Points, in no order, along strands that fork, close into loops and pass close to each other.
In the rows, zero is written as 128.
Two points are linked if the straight distance between their rows is under 91.8. Some points are linked to none.
rom: [ 80 124 138 177  95 174  89 101 175 172 100 127 103 213 126 170 129  76
  86 123  92 145  82 106]
bige: [130 107 143 119 127 125 186 171 107 140 125 126 103 140  85  80 164 146
  93  87  66  65 117 135]
roron: [130  98  84 142 148 156 140 153  82 153 117 167 133 117  48  91 200 137
  99 109 102  97 114 143]
ger: [101  67  81 100  99 112  68  86 137 147 109 153 174 143 146 155 165 106
  93 106 116 145 112 133]
bamup: [154  77 149 142 111  91 175  92 102 142 139 137  99  93  96 104 100 173
 149 123 174  86 116 142]
vazi: [ 93  96 107  93  71  94  78  76 161 130 100 127 139 147 137 122  95 135
 133 128 167 138 100 110]
Borek: [151 159 152 124 115  89 121 144 189 121  99  83  68 119 127 120  83 149
 185 150 145 133  98 123]
patil: [128 158 137 127 131 136  52 116 142 149  81 125 116 138 159 102 112 128
 171 132 131 156 121 122]
Sud: [111  86  78 126 125  97 118 115 113 106  98 150 139 129  41 110 167 148
  90 104 158  96  81 148]
kuvab: [132 131 116 108 140 135 122 127 123 150 115 142 124 126 155 100 119 157
 161 134 130 128 143 130]
zemur: [107 142 108 105 108  62 113 128 152  93 125 104 113 194  84 142 129 137
  76  86 125 116 105 134]
medev: [154 156 115 146 138 148 189 134 126 118 175 124 146 105 169 139  73 131
 182 167 154 143 145 124]
nono: [148 101 166 143 122 105 218 162 108 144 149 114  92 137 108  93 144 157
 116 104  59  56 136 143]
kozud: [164 175 128 127 163 155 173 177 155 131 150  77 107 126 131 130 107 105
 130 152 105 130 147 126]
geke: [168  64 117 206 120 144 116 133 126 145 117 151 117  57 170  97 132 183
 183 120 145  87 107 160]
Sez: [101 150 130  75 133 110 108 124 106 111  85 122 104 135  72  94 156 138
 115 107 133 118 125 137]
Gigin: [125 170 151 101 162 135 114 153  92  96 101 117 112 105 139  99 161 138
 187 127 102 147 149 148]
Zuz: [107 143  99 137 128 151 155 119  85 105 186 149 185 130 158 159 110 116
 152 160 154 164 175 130]
bofet: [131 109 117 108 166 153  98 160 100 155  81 138 111 105  84  77 195 138
 136 103  95 112 116 144]
fesan: [133 165 146 133 116 133 111 126 186 142 129  77 114 142 105 161  76  90
  91 149 157 132 104 107]
vafit: [129 130 192 153 152 208 106 123 157 172 131 121 140 128 167 198  92  58
  80 158 131 133 124 111]
vubeb: [116 111 109 134  99 134 101  95 163 147 151 145 158 163 163 192 157  92
  71 132  92 174 133 121]
Sem: [151 159 113 124 113 133 170 174 159 154 150 117  98 181 129 111 103 143
  93 112  63 105 140 108]
Vonut: [152  99 123 133 110  99 183 124 162 161 140 126  89 133 151 116  80 182
 161 144 145 100 130 131]
Zikur: [137 107 133 108 133 123 114 131 144 139  90 125  98 106 138  86 130 173
 173 115 133 106 111 145]
Nizi: [143 146 188 159 156 197  83 129 150 163 121 117 154 110 177 170  87  63
 120 163 147 148 124 105]
Sekor: [157 162 110 141 119 143 156 166 183 166 154 100 110 175 130 131  79 114
  86 133  89 124 130 104]
pibe: [138 116 140 138 134 125 100 145 133 109  84 133 100  80 174  88 129 176
 194 115 131 112 120 147]
gutu: [130  91 108 165 146 127  37 153 115 126  67 165 145  81 183  83 133 146
 192  92 145 119 131 102]
tus: [ 96 132 103  98 128  74  86 101 152 103 116 121 134 183  99 139 148 130
  66  85 126 134 100 141]
dez: [135  98 137 135  98 135  77  96 157 127 139 160 157 157 162 205 187  72
  89 130 106 198 128 127]
soluk: [ 87 161 129  97 120  84  57  83 142  93 101 116 126 172  88 145 149 120
  87 107 150 155 100 139]
meso: [130 142 110 132 112  74 207 136 115  88 173 124 109 157 100 156  99 144
  96 132 140 100 151 143]
mebol: [143 109  77 138 137 157 189 148 143 185 174 149 124 165 175 126 100 149
 114 138  76 113 172 121]
Solu: [107  96  97 124  69 102 112  98 193 149 143 117 126 184 140 151 100 122
  87 127 118 139 112 107]
mif: [114 119 101 105 107  81 161 140 129 106 136 129 111 174  95 129 126 152
  77  92 124  89 127 139]
seb: [117 205 151  93 136 114 123 125 104  73 105 112 125 107 110 109 132 118
 165 142 160 158 128 121]
vav: [116 169 113 109 129 101 192 136  99  73 159 114 115 143  90 144 131 130
 105 131 139 126 154 147]
Mubin: [132 143 118 108 144 141  87 125 148 166  99 126 107 148 145  99 118 140
 141 128 107 141 134 126]
Nam: [135  99 110 132 146 149 165 167  99 149 119 138 118 126  71  81 193 141
  94  89  67  78 116 134]
Pok: [117 151 102 126 120 158 117 116 134 144 173 133 172 137 161 169 133  94
 106 160 128 168 156 109]
nadi: [116 158 149 148 139 172  71 156 100 132 163 138 193 117 175 159 135  70
 144 157 141 192 167  82]
bub: [106 166 130  97 147 129 171 125  66  79 145 126 128 126  97 125 144 134
 144 132 140 143 163 153]
Guva: [136 198 155 114 136 104 130 139 128  79  99 107 109  89 138 107 113 125
 190 145 156 152 113 120]
gumu: [100  51  68 112  90  99  95  87 139 127 105 156 169 122 113 121 125 135
 117 126 167 113  86 134]
sebom: [129 152 125 101  84  87 162 174 138 121 140 112  97 181  87 120 117 149
  89  97  94  81 123 120]
nula: [121 100 147  98 129  97 145 143 131 135  91 112  91 120  70  79 160 151
 125 100 116  79 105 134]
nitan: [106 138 108  90 126 104 135 120 113 113 121 127 115 146  97 119 139 146
 100 110 141 117 136 138]
Leda: [130  90 152 144 135 107 157 141 130 146  92 111  97 101  56  70 194 144
 133 111  96  72  89 144]
Vasoz: [144  92 102 143 118 115 202 102  97 135 184 152 119 139 127 138  83 162
 103 136 139 108 162 144]
musab: [126 148 175 136 134 154 106 114 175 134 136  91 143 124 130 187  87  74
  70 153 167 137 108 111]
Ruri: [107 127 132 111 147 130 181 112  39  78 160 137 121 117  79 128 145 139
 128 117 132 133 169 171]
busi: [132 122 128  96 164 144 125 148 118 146 101 123  94 122 114  86 167 147
 138 105  83 110 135 149]
rinor: [150  76 117 138 130 127 163 106 100 154 137 152 115 108 102  94 125 161
 130 124 148  91 125 147]
sulos: [102 201 137  96 127 115  87 107 111  78 115 119 144 130 105 138 146 112
 120 133 169 166 129 126]
rivi: [119  71 114 106 115  97  67  70 144 136 114 147 171 174 149 173 196  91
  87  85 101 173  99 137]
nim: [106 134 130  80 149 126 107 126  75 103  78 140 128 101  73  87 173 137
 139 109 144 114 117 141]
bivu: [136 164 173 114 120  77 149 141 150  90  94  92  76  93 127 112 111 155
 199 146 144 124 104 126]
mabu: [103  59  97 107  71 108  50  96 109 132 107 169 197 123 173 147 168  87
 117 108 145 157 125 127]
Loven: [100 137 181 128 167 121 159 144  93  78 119  99 104  73 135 115 172 159
 179 142  70 118 141 169]
ges: [156  81 116 142 129 124 154 122 156 167 130 143 102 110 174 102  96 189
 173 135 133  93 127 147]
fes: [119 122 165 140 166 129 194 153 111 101 143  98  89 105 135 115 164 159
 163 140  57 109 155 169]
guf: [161 150 113 140 134 123 222 143 144 127 180 106 118 117 140 149  68 132
 154 174 157 118 149 125]
Luba: [135  97 147 129 151 149 176 108  35 104 166 140 126  96  89 108 133 146
 148 115 129 126 161 168]
das: [118 122 138 145  83 164  59 107 151 183 113 151 148 149 182 151 120  80
 135 152 110 174 135  98]
Pesuk: [107 108 117 103 117 111  87 106 102 119  82 158 150 101 112  87 118 152
 151 112 180 113 103 120]
Lamo: [156  75 120 147 144 142 150 124 115 164 125 154 121 102 146  93 126 172
 157 127 133  88 122 149]
vedor: [101 151 125 141 136 168 102 160  79 108 188 140 207 122 170 171 136  75
 154 153 150 188 179 100]
fitu: [149 129  96 130 119 149 189 176 147 172 173 142 112 180 152 111 108 156
  91 106  60  96 146 112]
zapav: [113 117 109 117  99 126  95 101 182 172 114 110 107 179 128 112  86 130
 117 128 119 135 114 105]
makom: [130 202 150 153 149 140  88 139 118  93 118 124 169  94 161 119 106  89
 177 130 172 174 141  76]
sina: [133 140 133 113  98  63 196 127 135 110 138 115  90 142  88 140  97 157
 133 133 159  95 141 124]
gov: [149 132 170 152 120 194  89 135 140 153 147 126 179  97 191 180 103  57
 127 167 143 165 142  83]
leg: [126 106 126 176 136 124  81 146 119  97  76 159 117  59 190  92 125 169
 203  86 149 108 138 117]
gubi: [135 127 135 139 106 122 120 107 192 118 155  98 157 135 143 199 110  84
  64 155 149 152 107 110]
bas: [138 173 180 124 142 156 104 117 149 122 129  83 151  92 144 161  72  84
 104 151 184 145 113 101]
zis: [140  95 135 125 103  82 171 101 134 150 132 135  96 119 122 113  82 181
 163 132 176  90 122 130]
dad: [135 163 135 133 140 179 105 139 133 144 166 120 178 112 170 165 114  82
 127 169 138 166 151  99]
vovan: [105 130 170 173 145 195 110 135 156 145 120 140 136 166 121 223 145  56
  45 131  99 145  95 118]
mura: [126 137 131 150 130 135 103 108 166 118 148 122 157 173 131 198 156  80
  53 129  96 171 115 121]
moluz: [126 148 116 132 114  91 143 118 184 106 164  97 149 153 124 183 110 104
  69 147 146 141 119 117]
zipam: [138 187 129 120 159 150  97 154 102 105 120 127 133 109 160 110 137 123
 185 136 123 162 155 131]
nizit: [118 107  87 126  77  74 145 121 182 129 156 117 141 193 143 161 108 132
  73 111 105 121 112 114]
dipi: [117 105 175 124 159 114 140 124  82 108  86 121 117  63  87  76 189 148
 171 125 115  95  99 154]
sar: [ 89 170 125  83 120  91  75  92 117  80  96 123 133 142  97 125 146 133
 112 117 172 152 115 138]
piro: [144  83 153 125  99 113  69  72 152 123 113 167 155 174 155 197 202  74
 104 103 111 202 104 134]
Zabos: [156  71 115 149 141 150 157  94  33 119 189 156 142  83  93 114 106 152
 127 122 142 133 160 162]
Sifot: [101 112  92  95 133 140  73 118  92 148 112 167 165 127 128 119 150 130
 119 119 138 133 137 128]
lif: [155 127 114 146 124 115 223 128 125 137 182 129 103 145 131 135  80 154
 135 157 134 107 161 134]
velem: [132 165 106 130 146 156 168 136 108 121 177 133 155 124 149 141 104 125
 160 162 146 152 165 133]
nop: [114 160 151  80 162 132  80 138  76 103  73 132 120 102 106  83 170 130
 169 109 121 134 133 139]
bomif: [101 172 120 142 146 155 134 146  60  86 182 148 196 118 148 150 117  98
 177 136 167 177 178 123]
lapep: [158 167 104 138 151 171 153 165 162 163 163 100 122 155 148 137 106 103
  99 146  84 142 148 116]
sutir: [113 112 188 130 157 106 154 126  90  92 107 108 104  68 123  96 171 162
 180 132 105  98 117 162]
pizim: [141 158 134 107 113  97 131 136 176 141 111  92  77 154 108 114  94 141
 149 139 132 124 123 113]
geni: [143 195 153 142 164 169  74 158 113 117 129 111 151 112 163 129 122  88
 164 146 135 173 144 110]
lomo: [136 104 159 124 153 111 190 135 111 133 128 113  88 113 115  95 151 158
 142 122  86  87 141 153]
ged: [144  79 127 202 120 135 100 143 115 108  94 159 119  41 183  88 131 182
 192  98 156  88 118 139]
livur: [114  90  62 135 136 129 112 128  93 128 109 177 151 122  48 105 189 141
  94 118 139 104  98 142]
bivus: [120 141  98 121  98  75 156 125 174 119 156 110 128 169 114 162  99 135
  88 139 150 124 129 116]
kapus: [134 154 135 104 102  90 148 157 164 133 120  97  78 178  87 113 104 138
 114 112 104 104 124 112]
banap: [119 114 171 169 138 216 113 137 155 176 127 143 136 146 151 219 128  51
  60 149 103 143 119 110]
monap: [132 124 123 131 135 133  43 137 128 140  76 150 135 114 178  89 121 146
 183 109 129 133 128 114]
luro: [175  54 111 193 135 150 146 128 126 180 134 151 109  86 138  92 146 177
 159 132 126  85 112 167]
kiga: [137 122 122 106 148 134 164 148 130 150 126 121  92 137 123  93 142 157
 129 112  88  97 148 137]
Rana: [130 129 159 176 145 152 108 121 165 117 131 135 152 186 125 217 162  68
  37 113  79 163  91 120]
zinez: [120 175 154 138  94 112  90  97 160 101 110 117 158 108 147 136  76 104
 145 152 197 162 101  81]
ragan: [118  91 117 112 116 101 143 135 120 129  99 134 106 125  45  89 155 150
 105  99 146  79  98 133]
fiti: [144 137  87 131 135 170 144 145 162 190 164 130 131 158 173 135 105 119
 115 149  77 148 160 111]
fub: [140 191 178 146 151 159  84 128 134 100 117 107 167  80 163 143  83  75
 144 138 186 159 122  77]
Basad: [153  84 122 141 127 131 184  85  65 125 193 157 125 109 122 126  74 165
 131 131 149 126 164 152]
gimid: [147 178 124 115 153 146 174 158 128 111 149 100 117 115 134 126 119 122
 156 159 127 143 149 131]
gug: [112 126  96 128  96 138 132 106 128 131 168 153 185 128 186 167 121 106
 133 168 142 164 160 116]
bet: [136  97 132 131 144 134 120 139 113 136  79 139 115  88  70  64 195 146
 157 123 122  97  93 150]

A piece is two or more points that can be reached from each other along the links. Count, over all rows, the pieces, the separate loops (a circle has one, a figure eight two, a Y none), the forks (points with three links) and the tips (points with one).
pieces: 4
loops: 7
forks: 10
tips: 4

A fork is a point with three links, a tip a point with one. Leave the first point through the second and follow the links. Name the first fork or tip that comes.
rivi; piro: dad
soluk; sar: mif
Vasoz; Basad: sina
bet; Leda: lomo
Rana; mura: mabu
nop; Gigin: musab

Name the points in between on the shortest way along the links from the first point to the second, in order.
fiti; dez: lapep kozud gimid velem Zuz gug Pok dad gov Nizi vafit banap vovan Rana mura vubeb
bivus; nim: moluz gubi musab bas fub makom geni zipam Gigin nop
vedor; Ruri: bomif Zuz velem medev guf lif Vasoz Basad Zabos Luba
pibe; Vonut: leg ged geke luro Lamo ges
tus; Gigin: zemur mif nitan Sez nim nop
